Each row is a point on a landscape with many valleys, with its height.
From any point a ball takes the steepest step (drop divided by distance) to one of its 2 nearest points. It stops when none of these is lower. Distance is the straight distance between rows; heights are no part of it.
q916 height 356: [187 129 165 129 135 152 160  85 156 136 124 179 103 120 162 125  70 148
  43 141  47  76 115 180 154  89 131 147 121 180 160 139 102 146 109 129]
q714 height 502: [ 92 140 124  83  94 113 131 131  94 131 107 128 125 176  97 116 124 119
 163  76 150 107 140 123 138 108  86 138 102 122  55  95 121 162 142 160]
q950 height 323: [159 137  75  91  90  66 135 167 116  94 162 133 118 111 138 125 143 102
 213 110 135 168 185  77 177 142 100 120 151  62 105 142 120 126  87 168]
q933 height 154: [147 149 115 112 153 164  87 123 108  92 150  98 138 155 147 105 121  96
 127  94 170 160 163 101 153 137 129 143 119  86  99 157 130 137 138 141]
q937 height 219: [111  96 159 130 162 116 159 150 121 123  87 199  99 190 144 112 151 142
  40 100  64  98  58 224 116 104  86 168 118 153  75 151  86 174 150 108]
q755 height 503: [148 177 139 125 101 149  99 108 111 158 162 159 110 159 136 115 131 116
 191 105 163  88 203  77 134  98  99 121  92 102 140 104 103 172 115 132]
q414 height 461: [136 134 177 116 152 141 145  73 153 134 202  95 204  74 111 150  69 162
  96 135 103 150 116 144 147 137 160 156 170 168 174 113 135 104 124  96]
q602 height 213: [154 110 102  91  93 108  79 139 118  88  85  71  84 186 153 170 115 111
 107 111 169 121 126 155  83 127 126 113  89  66  77 118 136 130 111 150]
q577 height 421: [ 98 145  88  79  98 126 193 129 104 123 158 153 185  98 117 145  72 130
 132 141  73 144 128  90 153 127 137 139 136 182 109  98 193 115 133 133]
q62 height 292: [150 126 111 157 168 199 115 155 109  99  97 127  83 184 143 150 127  92
  77 131 100 162  89 131 148 138 160 158 127 138  98 181 155 126 124 133]
q974 height 273: [155 145 161 180 184 178  83 118 128 145 164 130 139 162  96 108 107 108
 119 106 146 118 171 132 159 145 139 187 131 148 145 146  76 117 130 118]
q427 height 373: [165 122 174 111  96  88 130 100 138 151 129 164 129 110 106  64 166 164
 157 137 134 117 180 146 112  78  99 107 129  87 162 105 106 150 135  84]
q97 height 444: [ 95  90 115 193 131 110 118 149 170 120  93  77 105  72 119 145 167 114
 141 174 120 106  90 154  98 174 146 123 151 161 134 139 123  58 111 126]
q71 height 415: [149 102 168 110 155 221 106  98 143  92  97 115 159 120 128 158  75 148
  72 138  90 166 103 122  78 154 123 126 100 136 131  96 182 115 118 161]
q884 height 326: [ 89 106 143 100 107 118 161 127 123 139 118 164 154 136  94 114 117 189
 103 122  72  98 106 168 110  91 138 168 123 159 111 114 134 161 149  91]
q275 height 270: [175 166 134 175 124 103 133 109 138 160 168 128  83 105 129  89 143 128
 176 118 103  92 150 134 145  97 122 125 157 144 144 151 105 112 119  89]
q965 height 296: [118 128 156 127 118  85 134  89 160 162 114 152 118 141 115 104 138 174
 105 118 117  76 105 185 110  70 135 132 129 160 138 131 108 141 142  51]
q536 height 357: [106  86 161 191 151 139 131 146 162 120 143 114 141  63  98 137 144 118
 167 199 129 113 135 133 121 180 171 174 125 151 182 129  93  92 111 109]
q171 height 334: [181 160 158 120 141 127 172 106 140 126 154 157 129 104 137  81 143 158
  99 126  32 130  81 163 163  77 124 136 182 147 137 155 137 133 120  87]
q768 height 286: [108 135 145 173 136 142 112 136 153 135 128 112 125 116 109  99 195 120
 178 152 157 106 136 147 103 137 154 157 124 136 147 163  84 145 139  94]
q713 height 442: [100 164  95 120 131 121 169  91 122 154 171 143 193  74 127 149  85 122
 124 164  98 110 115 107 142 125 120 121 138 185 148 115 171 109 130 124]
q348 height 577: [100 152 203  79 179 122 111  98 126 102  63 121 147 163 159  93 183 138
  38 113 153 117  87 192 114  99  77 102 118 104 115 132  89 147 173 111]
q792 height 375: [158 109 174 144 140 154 129 109 160 148 105 129 105 118 140 156  96 146
  52 142  83 103 103 187 112 123 135 131 122 180 160 115 104 121 119 137]
q711 height 428: [ 69 134 131 175 153 148 131 127 107 148 133 127 125 141  66 134  88  90
 153 108 141  86 116 105 152 162 150 167 108 199  82 142 134 135 137 135]
q265 height 497: [171 130  81 141 111 105  93 151 134 136 120 111  62 141 136 162 105  83
 147 121 146 125 129 121 128 126 111  83 132 118  93 133 142 103  93 170]
q704 height 237: [ 98 121 121 158 149 134 105 164 125 134 115 127 114 154 142 135 205 125
 165 145 198 121 145 114 100 158 128 129 100  82 146 154  86 155 145 125]
q638 height 399: [ 91 173 178  80 126 140 109  72 129 129 145 110 195  97 116  95 146 172
 183 135 172 118 141  89  99 117 116 118 108 106 172 107 135 147 144 103]
q738 height 492: [156 154 119 106 141 119 137 141 115 120 148 153 137 123 201  96 177 103
 108 167 140 148 184 140 143  94 127 103 120  78 138 136 100 135 154 121]
q732 height 246: [114 138 136 112 154 163 111 133  99 165  95 154 147 166 157 156 133 159
  72 134 156 139  88 118  94 120  79  81  95 131 144 120 150 136 165 144]
q900 height 310: [111 140 120 135 155 151 132 135  92 153 168 156 181 108 106 110 139 162
 163 136 139 165 121  76 129 153  94  99 144 122 191 127 141 131 152 140]
q376 height 531: [185  99 116 139 117 172  92 144  98 152 113 142 111 177 151 169  99 105
 105 155 161 146 170 115  83 149 105 117  75 100 130  89 161 155 121 185]
q431 height 443: [155  89 177 119 150 192 147  92 138 136 148 125 186  88 114 160  40 144
  92 134  95 183 141 120 115 171 120 143 131 141 154  95 162 101 128 156]
q593 height 465: [112  96  77 168 125  87 104 151 174 104 136  66 105  61 131 151 148 105
 166 148 166 138  99 102 132 182 154  92 175 139 136 163 139  72  89 122]
q774 height 181: [162 137 177 123 137 142 121 103 131 169  84 181  81 179 159 113 145 151
  61 124 115  90 103 177 101  81  90  91 107 128 138 135 102 162 138 104]
q448 height 171: [119 119 117 188 141 147  98 162 136 134 152 133 109 111 116 123 185 106
 204 139 183 113 154  66 129 181 115 115 117  92 162 160  87 142  86 143]
q264 height 486: [116 132 159 136 137 165 132  60 154 121 134  91 166  94 103 152  48 144
  93 124  86 112 103 131 135 139 149 157 132 192 130 103 148 107 113 114]
q750 height 402: [ 87 133 113 115 168 164 167 155  82 152 118 175 152 174 125 146 114 152
  76 120  88 128  57 129 138 134 112 133 117 168 113 152 170 152 165 140]
q731 height 423: [118 121 113 102 164 159 155 138 102 135 140 143 183 132 126 144  88 156
  66 122  98 165  89 117 158 140 120  98 149 155 128 133 159 123 153 153]
q715 height 268: [106 107 141 172 179 185 137 163 111 104  76 145  69 193 140 145 159  94
  56 116  88 122  72 169 131 151 145 194 120 157  78 169 138 130 145 120]
q880 height 549: [119 113  79 116 133  85 134 172  73 162 127 155 135 182 121 129 129 129
  99  97 157 140 123 134 161 129 100 102 131 123 106 122 111 144 159 170]
q432 height 665: [113  98 127 105  80  86 127 135 125 106 128 125 141 138 122 114 147 160
 172 121 162 136 170 119 128 128 136 140 117  77 136  89  90 163 133 149]
q241 height 337: [173 155 124 113 127 151 165 112 139 115 116 181  94 167 188 137  98 119
  54 138  47 109 112 160 168  82 139 148 131 166 109 147 138 143  98 150]
q178 height 425: [133  54 144 188 111 142 102 163 149 131  81  88  69  81  92 136 131 116
 158 156 112 132 115 140  82 185 142 123 149 142 130 111 141  65  80 161]
q326 height 203: [ 98 164 116 160 127 123 137 128 111 181 168 171 141 115 106 118 144  93
 180 144 138  48 159 118 155 119 119 142  94 180 127 133 116 147 130 111]
q940 height 262: [194 109 142 159 134 156  99 140 121 107  79 104  90 149 113  69 144 127
  88  99  72 188 105 167 153 144 104 165 172  98 125 145 156 118 110 185]
q254 height 139: [162 171 170  81 117 151 133  76 127 162 104 170 118 145 152 118 129 186
  86 126  93  98  82 148 108  62  97  77 116 136 153 109 150 160 146 100]
q773 height 111: [144 107 119 174 101 115 125 151 135 151 145 121  90 104 106 102 154 111
 209 119 138 119 168 103 143 149 113 121 134 109 132 140  98 131  87 155]
q152 height 406: [143 110 213  69  80  91 132  92 130 122 115 147 160 102 115  69 132 180
 153 135 152 130 195 133  96  90 111 119 121  52 168  67 113 167 145 121]
q510 height 322: [101 115 109 136 165 110  53 124 118 156 114 110 121 156 107 176  96 113
 117  95 221 129 115  97 113 147 106  76 107 139 115 107 109 112 131 152]
q556 height 221: [143 119 193 127 154 185 121 108 133 124  58 138  80 194 173 121 179 135
  53 128 120 118  90 185  83 111  78 147  98 115 111 139 112 181 138 115]
q899 height 327: [146  90  62  93  66  68 164 158 140  84 163 115 143  99 150 207  84  99
 197 157 128 164 150  86 143 155 138 103 135  92 107 101 163 110  63 172]
q98 height 451: [126 137 128 109 108  93 196 143 129 125 148 197 146 100 134 108 126  88
 161 150  90  86 220 136 156 100 128 180  97 150  82 100  82 130 115 150]
q995 height 371: [169 111 176 112 141 121 167 132 132 110 101 157 131  92 115  73 108 116
  85 118  24 119 136 190 147 114  74 164 143 148  78 107 107 112 117 175]
q57 height 291: [107 140 135 130 129  93 103 105 141 145 107 107 123 132 100  92 171 192
 135 111 165 132 119 125 101 121 146 107 158  98 187 150  98 147 161  71]
q533 height 289: [151 158 139 159 180 144 118 140 146 126 121 141 111 145 142 102 186 159
  97 138 103 150  84 169 130 100 150 139 163 150 156 201 119 136 149  58]
q205 height 328: [145 129 157 112 113 164 177 121 150  61  85 117  99 125 127 125 102  74
  97 122  49 126 148 154 155 116 154 195 106 151  46 119 151 104  96 165]
q247 height 420: [153 100 121 156  75 138 191 164 130 147 179 162 114 109 136 116 144 116
 193 183  93 148 195 113 127 131 168 160 140 115 171 128 146 134 113 117]
q531 height 218: [178 154  82  79 125 138  66 131 141  59 150  76 143 131 150 126 126  99
 166 102 165 168 160  97 138 136 126 112 125  45 106 170 153 148 110 141]
q649 height 331: [161 131  93 193 139 120 108 148 153 148 162  96  92 128 134 134 143 158
 148 111 175 173 133  95 141 163 169 138 190 115 208 182 103 111 120  76]
q124 height 384: [101 123 141 142 159 170 120 141 120 130  86 135 127 173  92 134 133 171
  84 106  76 144  45 154 120 140 142 161 138 168 116 153 132 148 154 111]
q568 height 364: [147 119  85 155 123 144 124 164 166 108 147 108  95 120 141 139 172 131
 168 141 155 154 150 110 117 161 196 152 142  97 167 189 121 125 118 106]
q422 height 467: [122 123 131  94 102 127 184 141 100 126 128 182 151 130 120 129 106  93
 142 130  89 121 193 112 130 121 114 180  91 141  77  75 131 134 124 171]
q918 height 346: [128 127 161  79 118 165 164 114 118 119 115 161 154 126 107 116 103 159
  89 110  45 126 103 157 126 109 120 168 113 149 113 116 154 150 142 141]
q562 height 429: [118 143 135 113 138  89 162 122 126 128 192 119 189 100 128 124  99 170
  94 139 115 161 121 152 167 112 167 131 189 148 189 134 115 102 149  89]
q722 height 439: [ 98 186 201  71 157 148 109  73 134 138 128 136 177 118 136 101 155 148
 116 151 150 105 132 139  88  95 108 103  97 128 151 121 108 148 167  78]
q862 height 366: [125 133 101 138  88  64 180 141 142 147 118 152  88 104 134 122 152 126
 126 152  54  95 116 167 125  80 127 135 157 170  97 123 146 120 117 100]
q863 height 313: [156 192 154 122 156 145 120  94 145 127 131 136 113 131 128  73 185 163
 129 113  73 122  89 144 139  79 120 123 151 136 143 172 133 148 140  55]
q699 height 275: [131 106  95  95  93  71  95 144 141  85  80  81 105 143 153 171 125 144
 107 129 161 137  93 138  86 135 131  70 138  85 112 115 144  79 125 165]
q947 height 676: [150  84 147 121  95 128 108 120 131 114 124 102 130 136 132 122 133 157
 129 128 145 181 180 148 114 139 135 146 134  57 162  90 116 151 132 153]
q882 height 267: [116 158 155 146 194 189 112 129  95 148 134 141 176 102 115 119 136 120
 139 150 119 144 102 105 104 156  89  99 106 138 155 141 156 123 160 137]
q421 height 614: [ 91 163 147  46 107 108 105  97 120 106 100  95 112 183 135 109 177 143
 132 100 202 106 136 132  88  97 133 117 108  80 117 163 121 183 165  68]
q342 height 524: [156  99  88 109  72  52 151 158 118 156 121 159 100 126 167 159 114 122
 133 140 155 129 158 130 130 114 115  80 125 102 133  80 122 109 129 175]
q361 height 220: [123 137 153 149 165 177  71 104 121 114 159 108 150 153 110 113 128 100
 147 111 193 139 179 109 133 154 130 156 100  96 128 133  88 142 138 144]
q619 height 193: [144 126 164 185 194 218 108 141 135 148 105 141 108 103 107 159 122  98
 111 171  99 140 108 118  98 179 143 143 108 163 144 152 170  95 132 114]
q323 height 539: [121 128  95 126 133 112 114 157 109 126 160 155 164 122 167 158 145 104
 152 162 198 131 160  83 140 146 111  87  94  84 129 110 112 141 135 171]
q2 height 306: [115 113 121 103 117 138 167 151 122  78  94 127 109 104  86 114  98  62
 147 122  53 144 151 111 139 153 135 175 112 140  38 102 175  95  98 166]
q193 height 398: [106  96 106 127  83 115 200 155 108 127 179 165 165  83 116 173  77 114
 172 157 104 161 144  79 144 152 140 130 140 146 136  78 178 103 119 166]
q584 height 368: [102  92  97 107  78  76 183 154 124 100 167 141 176  94 137 153 112 124
 179 154 131 152 161  91 157 141 150 141 130 106 118  84 128 121  99 162]
q660 height 339: [134 146 117 146 156 184 120 113 127 144 160 120 143 162 118 156 108 165
 110 131 116 157 121 100 133 123 176 161 143 165 186 139 136 125 149  76]
q917 height 469: [128 183  98 158 164 180 127 127 107 138 177 140 126 163 151 132 120  63
 127 126 153  96 159  91 175 117 147 142 107 151 106 159 125 126 126 110]
q724 height 298: [135 151 102 173 121  98 131 132 155 159 184 129 100 120 122  94 159 155
 169 107 138 122 141 116 150 116 163 149 178 139 182 172  94 142 122  53]
q951 height 283: [100  96 109 139 108 164 150 161 115 108  90 119  88 127 106 146 115  72
 148 132  79 115 114 105 106 167 133 147  87 146  73 119 192 111 109 166]
q803 height 329: [119 165  97 131 120  92 152 142 128 123 161 137 150 115 138  62 178 131
 160 107 141 124 149 119 174 111 142 143 159 122 129 171 103 134 148  83]
q569 height 385: [148 141  88 131  71  43 202 149 147 146 153 151  96  93 131 116 140 124
 157 128  89 139 165 131 162  93 135 147 174 144 116 121 111 110 108 112]
q332 height 483: [129 116  39 163 130  72 105 149 147 124 139 116  95  90 146 161 118  71
 160 134 162 124 107 111 140 144 135  71 147 141 100 161 146  93  94 138]
q303 height 223: [150 121  80 113  95 107  99 115 150 108 147  61 114 118 133 188  80 135
 153 114 168 161 106  95 109 146 169 100 135 101 141 132 154 104  93 120]
q38 height 536: [127 119  96 106  79  43 145 157 101 171 117 180 104 144 136 119 144 130
 122 104 143 109 154 145 153  99 104  97 139 114 108  96  99 131 149 142]
q830 height 325: [135  82 103 100 119 110 102 141 140  92  87  97 122 108 171 182 100 101
  90 144 121 143 105 129  62 139  97  60 112 107 101  82 166  85 113 199]
q737 height 403: [158 128 192 120  79  81 137  89 159 123 163 120 133  93 119  71 149 145
 181 132 149 103 203 127 147 101 134 135 153  88 153  99  66 130 101 106]
q956 height 554: [ 68  95  76 141 146  93 116 193  83 132 107 117 140 179 105 130 139 139
 108  90 170 164  94 133 142 166 118 117 144 116 101 147 127 115 173 161]
q645 height 155: [147 123 133 126  86 132 140 127 154 107 125  89 119 117 110  99 149 161
 149 113  90 164 131 142 118 120 168 154 162 111 129 139 136 120 135 108]
q798 height 431: [149 134 151 114  88 100 152 114 145 113 154 137 127 103 139 109 131  98
 171 155 141 106 220 133 158  98 138 153 113 117 108  90  66 130  95 152]
q327 height 470: [177 121 129 122 148 111 156 144 114 131 135 154 163  99 176 105 124 104
  75 147 116 149 178 161 158 111 100 107 146  98 121 104 113 100 147 171]
q924 height 269: [174 156 156 120 105  97 148  78 144 170 166 187 131  88 111  92 139 167
 128 131  86  84 135 172 130  69 103 123 146 161 159 117 121 131 127  38]
q426 height 316: [149 155 141 136 170 197 141 118 120 122 107 165  99 169 165 146 109  89
  64 132  96 111  89 140 149 112 128 128 105 167  98 159 143 134 115 142]
q52 height 282: [102 168 123 137 146 108 106  95 154 143 112  80 118 127 108 129 123 141
 129 119 157  89  96 136 127 122 148 107 125 161 123 135 122 133 129  98]
q330 height 276: [106 107 144 171 184 149  60 113 135 144 111 114 151  98 102 161  98 132
 134 118 169 146  82  97  99 177  90  84 120 160 124 110 130  87 128 148]
q389 height 387: [165 110  82 136  97 159 145 172 144  97 148 122  94 108 137 126 155  92
 193 163 107 168 142  83 135 151 171 149 138  91 147 184 177 119 106 123]
q402 height 393: [182  98 176 162 109 149 116 110 164 166 122 127  99 105 107 122 122 159
 123 151  90 128 136 160  86 109 134 134 126 147 163 114 118 115 112  98]
q372 height 509: [159  88  74 121  99  78 136 155 119 147 122 135  99 123 142 182  74 110
  96 110 138 134 119 119 136 132 105  76 142 140 102 104 152 103 103 184]
q300 height 466: [133 159 174 101 133 161 104  92 138 120 124 117 142 148 141 112 125 146
 104 147 144 110 153 144 113  96 144 135  94 120 140 112  99 150 141 109]
q400 height 541: [ 45  90 114 132 134  90 111 170 104 115  80 108 114 184 107 139 157 162
  87  81 153 133  81 154  99 137 130 132 136 131  94 122 118 134 181 125]
q591 height 266: [179 113 116  96  88 157 106 130 144  73  86  72  79 158 147 146 128 115
 121 143 109 157 150 147  87 117 150 150 108  71  94 110 164 124  95 147]
q232 height 643: [ 82 124  96 105  87 108 114 150 112  98 113  88 100 187 121 127 158 128
 149  80 188 117 125 133 118 135 160 157 104 103  72 143 101 167 143 114]
q942 height 324: [ 96 135 124 193 131 132 133 117 148 152 162 129 152  78  96 126 149 126
 194 184 125  72 135 125 120 149 166 172 121 175 180 146 103 133 118  81]
q120 height 165: [109 151 108 161 101 110 129 123 142 155 128 126 109  98 107 122 142  93
 201 140 140  64 142 108 137 123 127 131 106 155 107 112 125 125 101 137]
q234 height 232: [132 102 148 181 201 187  78 128 141 137 112 131 139  80  95 152 100 110
 130 143 118 176  86  97 103 197 114 113 133 156 141 137 187  82 124 128]
q813 height 338: [123 112 167  96  89  69 123 114 142 121  94 125 108 117 120  84 177 174
 121 148 153 145 145 164  87  97 128  88 155  72 167 118 112 135 154  76]
q938 height 546: [127  88 115 140 110 119 100 153 112 165 119 153 135 144 145 181 113 120
 123 161 190 111 156 115  92 146 121  99  65 103 154  77 114 142 130 186]
q876 height 485: [ 97 114 134  89 120 112 141 133 109 106 122 121 169 126 126 110 104  83
 148 110 157 120 174 124 145 128 103 136  88 124  69  76  98 127 132 188]
q208 height 365: [123 148 119 109 110  88  81 107 112 150 132 116 127 148 107 156  97 142
 145  94 219 111 141  97 143 120 126  77 117  95 154 110 104 129 132 140]
q79 height 519: [ 73 118 155 132 139 155 131 116 125 104  89  84 139 111  94 104 141 122
 138 113 102 119  90 146  99 151 138 167 106 151  79 111 135 123 134 130]
q867 height 195: [124 142 159  78 141 126 133 105 129 124  92 143 158 133 164 133 132 162
  64 133 117 124  86 150 104 103 103  82 115 117 123 105 148 143 158 136]
q850 height 212: [160 102 142 165 140 149 141 166  85 172  83 167  75 155 106  86 131 111
  92  93  67 128 113 165 137 132  64 145 128 144  89 143 139 154 127 174]
q310 height 217: [110 103 107 136 113 119 117 113 135 121 145 104 141  78 105 157  94 111
 201 141 144 133 110  77 120 154 113  96 121 140 113 106 168 102 103 158]
q90 height 596: [ 96 162 185  72 151  97 103  89 125 108  74 115 118 172 142  91 193 140
  78 108 195 133 121 149 123  80 121  93 139  77 131 166  97 152 169  59]
q259 height 256: [101  99 107 147 113 142 141 142 121 142 124 140 126  98  77 165  72 101
 167 133 107 124  99  82 118 172 123 113 100 183 109 101 202 103 102 155]
q804 height 518: [180 145 116 141 116 181  79 118 106 154 138 139  95 176 137 138 111  99
 145 116 177 109 176  97 108 119  98 120  77  96 119 122 128 144 107 166]
q256 height 653: [ 80  86  92 114  73  63 117 177 128  84 111 105 113 163 121 126 162 141
 178  98 188 118 148 132 127 149 152 156 105  54 105 129  68 171 115 145]
q353 height 290: [119 118  96 117 140 174 109 150  98 144 116 130 145 186 133 150 137 159
 124 136 158 174 116 108  80 144 120 122 100 106 143 128 168 159 159 141]
q135 height 354: [ 77 190  80 124 111  86 158 129 128 126 143 109 156  85 125  98 172 131
 194 138 127  99 129 107 155 129 145 133 144 147 140 159 130 147 143  87]
q321 height 320: [109 141  95 119 139 102 107 131 145 114 124  87 132 151 147 147 139 135
 105 131 185 136 110 136 138 126 166 108 132 126 134 143 119 118 146 108]
q39 height 504: [101 126 131 148 152 144 114 102 148  94 117  83 149  99 108 140  94  84
 117 124 113 118 104 123 135 150 146 134 113 172  80 127 149  95 112 143]
q69 height 363: [138 125 137 167 169 171 113 135 136 134 132 114 123 136  86 131 120 172
  99 114  92 175  90 132 135 148 156 148 170 157 150 151 139 105 133 106]
q478 height 166: [149 103 115 145  62 105 138 147 139 121 140  92  92  93 107 100 144 153
 209 106 128 171 123 113 115 142 122 118 166  86 140 141 144 123  99 136]
q393 height 532: [ 52 156 159  93 150 152 135 109 109 107 103  95 158 143 117 112 138 122
 120 105 133  99  85 145 139 118 108 132 103 164  59 112 115 153 150 128]
q499 height 280: [123  83  60 104  72  95 113 167 146  82 141  90 125 103 144 215 102 133
 193 164 153 160 119  93 100 159 154  84 114  84 152 117 170 128  94 140]
q469 height 162: [135 135  87 158 111 117  91  76 154 130 169  79 132  77 109 178  74 111
 192 112 164 135 112  69 136 155 135  90 158 126 132 129 171 114  71 121]
q870 height 374: [194 129 182 123 136 133 167 102 150 151 125 168 105  84 115  99  68 104
  83 127  27  94 147 178 163 109  96 146 141 169 121 129 109 104  89 155]
q459 height 358: [ 98 132  54 114 121  76 153 154 116 108 158 104 153 127 172 170 127 106
 110 139 168 129 125 125 164 132 188 106 143 129 127 148 129 117 143 132]
q343 height 447: [154 102 112 116 155 132 144 140 120 109 119 122 161 119 161 125 114 118
  61 115 119 197 116 151 157 130 113 105 167 102 119 121 148  89 149 174]
q371 height 460: [133 169 117 100 123  98 176  77 134 155 173 119 178  79 140 150  59 158
  83 134  88 112  97 122 174 106 115 108 183 174 153 104 157 106 123 119]
q68 height 438: [169  95 128 169  92 148 166 153 112 152 209 167 129 123 132 125 126 138
 181 148 126 160 201  88 144 145 135 156 147  82 195 107 116 135 110 147]
q396 height 517: [120 151 126 103 147 123 114 134  87 137 129 155 168 151 166 105 156 128
 121 141 189 133 158 101 123 114  93  92 114  77 152 114 120 146 175 138]
q881 height 305: [171 129 120 102 119 132 124 116 156  72 123  77 115 122 177 132 129  95
 109 158 119 152 156 147 115  99 157 107 116  88 100 124 134 107 108 153]
q276 height 258: [131 148 173 149 175 165 109 140 142 100  83 140 100 186 164 109 221 152
  69 151 102 150  77 182  88  99 116 148 121 124 129 176 112 156 157  63]
q107 height 458: [152 100 129 135  87 135 151 133 128 167 195 135 134 120 128 149  82 160
 160 144 137 165 154  86 110 144 137 111 150 100 197  96 124 124 124 137]
q451 height 309: [138 145 157 163 174 180 116 119 119 185 171 154 149 144  81 139  88 153
 107 128 115 111 144 137 129 137 157 182 125 183 190 141 102 129 146  90]
q984 height 410: [109  97 139 197 133 148 135 141 130 158 137 137 104 105  77 142  86  85
 152 146 117  86 136 137 146 178 184 181 112 200 135 134 138  95 108 128]
q190 height 188: [122 120 139 125 149 134 144 143 103 141  78 165 103 194 122  93 138 139
  71  76  75 115  84 169 155 111  64 154 129 150  72 138 118 168 148 151]
q231 height 404: [157 132 108 150  85  96 201 164 118 157 184 164 116  73 144 100 158 114
 197 168  93 147 160 104 163 127 131 132 183 141 169 137 134 108 109 110]
q420 height 238: [197  94 145 159 154 140 132 159 126 129  72 155  74 153 133  97 129 138
  48 102  62 150  76 183 160 130  91 136 171 128 122 153 134 121 110 176]
q408 height 239: [146 185 141 141 136 113 126  86 121 188 167 163 131 119 114  94 132 123
 147 126 126  48 140 125 148  88 107 126 116 179 160 120 107 133 132  79]
q111 height 562: [105 166 191  80 202 134 117  96 107 123  94 163 161 182 152 110 142 153
  43  88 142 107  70 174 168  92  84 125 132 141 121 141  90 158 182 106]
q316 height 343: [166 120 146 109 125 127 134 125 148  95  86 113  94 151 180 112 126 106
  50 129  92 131 137 186 141  89 136 124 128 103  85 119  99 135 115 154]
q872 height 468: [162 109 165 118  95 150 133  88 140 170 174 112 154 116 123 159  40 170
 115 128 128 169 131 115 102 143 132 117 149 130 182  77 140 115 120 136]
q118 height 488: [122 150 147  91 132 129 126  83 135 109 146 103 173 118 143 103  93 114
 129 116 151 109 160 116 155 106 143 132 114 127 110  97 110 128 132 136]
q785 height 362: [122  70 117 146 161 131  75 126 149  90 100 105 140  94 169 201 120  89
  89 163 146 149 101 108  63 165 119  71 111 137 110  96 159  68 116 154]
q516 height 359: [142 125  81 123 111  90 123 183 129  65 122 109 117  86 137  84 201 104
 199 124 145 147 158 107 149 165 104 128 141  41  97 176 115 136 104 164]
q284 height 528: [ 50  96 127 107  99 114 136 155  97 123  68 110 132 182 105 141 135 156
 113  71 127 124  72 147  62 138 114 141  86 128  81  93 136 143 168 160]
q587 height 395: [105 154  71 110  94  53 166 103 136 119 174  99 161 100 149 140 119 149
 123 135 139 144 121 121 174 111 176  99 191 137 163 135 147 118 131  93]
q337 height 231: [ 87 155 146 117 114  98 108  76 165 121 126  68 145 100 101 111 135 170
 164 109 158 127 116 129 121 115 170 134 153 124 159 130 108 130 120  87]
q748 height 408: [ 84 174 162  99 142  88  68  84 112 167 125 131 141 145  91 114 120 152
 131  83 219  77 135  93 149  92 117  89 145 134 173 110 101 144 155  89]
q370 height 297: [110 104 133 157 167 177 113 160 117 144 118 111 142 167 112 139 163 155
 121 138 137 169 137 119  82 157 143 175 116 112 161 132 127 150 160 122]
q621 height 277: [170 197  64  58 102  81 104 146 132  79 169 105 136 115 165 125 139 110
 208  96 170 126 185  69 165 121 124 116 142  56 122 162 137 143 101 126]
q150 height 516: [ 97 103 142  88  95 128 139 123 100 123  83 133 109 208 118 110 133 157
 101  82 127 129 113 153  89 100 113 151  94 100  74 101 120 174 154 132]
q959 height 390: [100  86 115 208 128 123 135 142 140 121 161 125 114  84 102 155 102  87
 167 161 142 118 146 108 161 182 185 149 131 154 143 131 128  80  85 133]
q838 height 351: [157 153 133 110 121  98 191 154 127 139 129 183 121  95 133  83 155 136
 119 138  13 123 125 165 145  81  94 130 152 159 110 138 136 130 136  96]
q394 height 383: [ 78 177  47 110 112 111 149 105 124 115 152  99 161  89 120 130 133 114
 198 133 137 117 110  65 155 136 143 119 135 135 105 151 185 130 101 115]
q688 height 487: [132 206 105 115 137 155 105  96 107 130 184 136 129 147 165 108 150  87
 175 105 168  84 194  84 173 100 121 131 118 101 134 142 105 145 130 114]
q211 height 229: [161 141 159 157 167 206 124 128 117 164 140 152 132 110 105 121 130 126
 137 156  88 143 132 118  92 147 119 138 110 141 185 146 160 117 136 112]
q672 height 244: [114  90 140 169 174 132 148 176 124 139  78 166  80 181 138 126 167 129
  42 124  95 100  55 206 125 119 133 164 130 179 106 168  89 130 153 103]
q391 height 547: [ 53 157 144  87 154 120 149 123  99 133 119 131 161 187 132 131 137 145
  73  90 166  97  74 153 159  90 112 124 128 158  95 137 103 162 184  89]
q375 height 391: [133  87 134 140 179 184  92 126 150  94  76 109 136 113 148 189 100 121
  66 163  95 151  79 122  71 168 129 107 117 159 118 108 182  82 118 152]
q718 height 449: [ 71 135  99 169 197 168 115 116 113 127 152 133 150 145 125 172 103  56
 111 129 165 103 134  94 155 157 149 148  99 178  87 156 131 121 125 130]
q170 height 409: [174  93 158 189 118 144  92 127 151 157 103 103  76 113 107 121 129 125
 142 144 126 137 137 151  95 146 128 117 128 134 144 123 104  85  96 152]
q730 height 630: [ 64 164 108  55 113 100 104 134 107  82  97  86 140 172 142 146 154 123
 142  96 220 107 110 110 117 133 126 106 102  84  97 155 125 164 150 107]
q828 height 352: [ 82 147 130 117 133 124 100 121 123 138 174 124 183 110 117 122 140 172
 190 122 179 134 137  60 127 143 121  92 128 101 201 123 119 154 144 130]

For each start below, name the point where the ball stops.
q332 => q190
q432 => q337
q107 => q254
q393 => q337
q327 => q933
q870 => q190
q755 => q773
q118 => q619

Call two points neighbours if one is among the 2 nearest of the other. Go from one point of each pair to the other, from neighbour to neighbour, staying as low as possible. Name the highest point that can't be avoided.
q254 / q645 => q370
q645 / q773 => q478
q190 / q602 => q316
